A landscape with many valleys, sampled at points; each row gives a point and its height.
From any point a ball rolls to the lowest of the 4 points nearest to it. It stops when none of these is lower. Distance is the straight distance between rows; heights are no part of it.
ner: [117 164 162 139 145 159 111 118 155 139 120  96  98 157 151]  (h 572)
Diped: [133 151 167 143 176 126 175 104 135 145 120  82  78 178 152]  (h 574)
gasa: [110 146 164 151 129 155 121 130 172 113  70  99 136 165 154]  (h 485)
zor: [168 111 118 113 155  86 147 131 106  92 165 149 157  99 100]  (h 352)
ligu: [160  93 117 115 140 105 139 130  96 125 169 160 142  88 113]  (h 285)
Solaf: [119 161 117 159 125 130  82 131 140 144 164 110 136 109 129]  (h 83)
Ruge: [ 80 135 112 167  98 113  84 135 154  97 110 129 195  78 121]  (h 484)
Vuv: [127 162 150 143 148 147 130 121 148 151 130  91  84 158 136]  (h 451)
vade: [ 86 100 153 161 165 154 117 130 189 114  40 108 111 124 202]  (h 768)
kone: [142  97 131  82 138 123 149 142  98 106 157 171 114 114 115]  (h 269)
maru: [108 139 145 176 102 136 119 164 151 103  61 153 176 153 139]  (h 517)
dal: [141  89  64  86 100 100 110 156 101 195 150 146  99  97 128]  (h 294)
nufo: [ 86 113 116 196  99 102 123 182 157 120  51 177 160  89 132]  (h 520)
kufu: [181 163 130 142 137  85 127 137 133 101 132 109 150 130  90]  (h 221)
saz: [105 150 174 150 150 163 122 110 167 127 103  80 108 170 172]  (h 601)
Dosis: [106 105  98  29  77 154 164 115  82 107 115 112 108 175 120]  (h 376)
kis: [165 150 131 150 146  97 121 136 127 113 146 117 132 127  94]  (h 111)
pev: [143 165 156 154 111 136 122 137 152 102  76 110 149 189 113]  (h 514)
neru: [106  75  99  49  80 122 135 147 103 167 112 130  65 111 145]  (h 344)
tuto: [113 162 117 167 111 110  88 127 141 100 126 120 191 115 106]  (h 426)
Vogo: [164 152 132 134 138 115 109 134 132 135 162 126 112 126 114]  (h 265)
Mul: [132 107  53 148 123 101 113  95 116 189 193 137 162  70 112]  (h 262)
Lam: [129  75  94 123 148 122 158  97  78 129 180 174 185  80 100]  (h 174)
Lovem: [ 91 157 146 142 132 174  71 140 154 136 130 113 108 124 154]  (h 121)
duru: [122 160 142 157 109 135  87 147 153 104 107 121 168 128 125]  (h 481)
vonon: [174 154 144 143 139 106 131 135 138 111 132  93 121 142  95]  (h 241)
sefer: [ 86 125 146 161 130 146  80 171 165 104  68 135 136 111 166]  (h 735)
Zila: [102 102 129  53  94 153 178 129  94 120 125 149  88 158 131]  (h 350)
lamo: [134  83  95  65 105 152 145 113  64 125 152 178 166 123 122]  (h 295)
Reti: [146 155 173 146 176 128 172 121 146 113 104  83  88 182 124]  (h 495)
Miga: [141 125 102 105 111 126 115 149 118 189 137 136  63 116 138]  (h 365)
mifa: [ 95 122 166 158 146 160  98 145 173 109  65 122 123 140 176]  (h 647)
zir: [ 92 139 170 158 150 158 157  98 167 104  65  94 122 183 191]  (h 34)
tapi: [150 103 153  85 140 133 173 141 103 120 143 153  76 137 119]  (h 15)
Timi: [153 118 171  92 160 119 180 144 117 125 144 135  66 141 122]  (h 271)
ripo: [106 143 131 174  80 117 111 153 146  97  81 140 190 123 128]  (h 507)
pala: [129 163 143 131 138 155  90 133 147 150 134 111  98 142 146]  (h 494)
bom: [135  78  78 121 142  99 133 101  92 151 176 160 165  73 111]  (h 230)
vetil: [142 143 117 126 115 134 104 131 127 175 159 120  92 124 132]  (h 317)
semov: [150 134  96 146 139  93 118 109 118 134 171 129 160  92 106]  (h 333)
vud: [146 172 128 173  88 113 136 131 145 104  88 140 198 155 104]  (h 519)
Bik: [110  74 106  28  82 142 146 134  85 138 126 151  96 129 147]  (h 357)
Rabu: [ 95 154 103 166 121 117  74 102 141 126 164 112 182  83 110]  (h 322)
Sefus: [150 108 136  88 126 123 154 139 112 141 154 144  66 126 132]  (h 213)
keti: [162 105 104 140 161  75 148 104 104 102 172 132 179  83  84]  (h 382)
Roro: [ 84 150 126 135 128 162 107 111 148 190 129 102  59 147 171]  (h 469)
dut: [152 150 168 124 149 127 153 127 136 148 139 105  70 151 124]  (h 516)
lubi: [177 158 164 134 150 117 151 136 138 110 108  99  99 158 101]  (h 369)
viv: [146  76  86 102 125 103 121 123 105 150 165 167 142  78 125]  (h 254)
luz: [131 154 145 160 105 128 103 142 150 108  95 112 161 144 118]  (h 479)
duz: [ 78 140 168 147 160 170 116 103 167 125  96  93  98 157 184]  (h 663)
dun: [114  72  88 114 155 155 169  78  61 117 165 176 209 100  87]  (h 37)
Lofe: [120  90 144  81 129 131 185 141 105 156 141 147  63 137 137]  (h 246)
ves: [109 163 142 137 138 163 129 115 140 172 138 105  79 149 150]  (h 13)
fazos: [165 162 145 151  89 122 141 141 144 104  76 123 165 187 101]  (h 532)
miv: [141  83 101  83 149 145 158 112  76  88 178 180 174 109 112]  (h 219)
Lotek: [160 135 115 165 136  80 121 111 126 111 145 116 181 104  89]  (h 276)
gurum: [122 143  75 147 125 108  80 115 121 165 189 133 146  77 122]  (h 263)
nof: [123  89 103  36  91 144 149 124  90 116 139 159 111 137 130]  (h 338)

Where does a ball stop that starts at each point below?
Reti: kis
dut: tapi
zor: tapi
Dosis: dun
Bik: dun
dal: dun
ligu: dun
Zila: tapi
keti: kis
mifa: zir

For each start below, name every point that the ball comes to, in order.
Miga: Sefus tapi
nufo: Ruge Rabu Solaf
Diped: Vuv ves
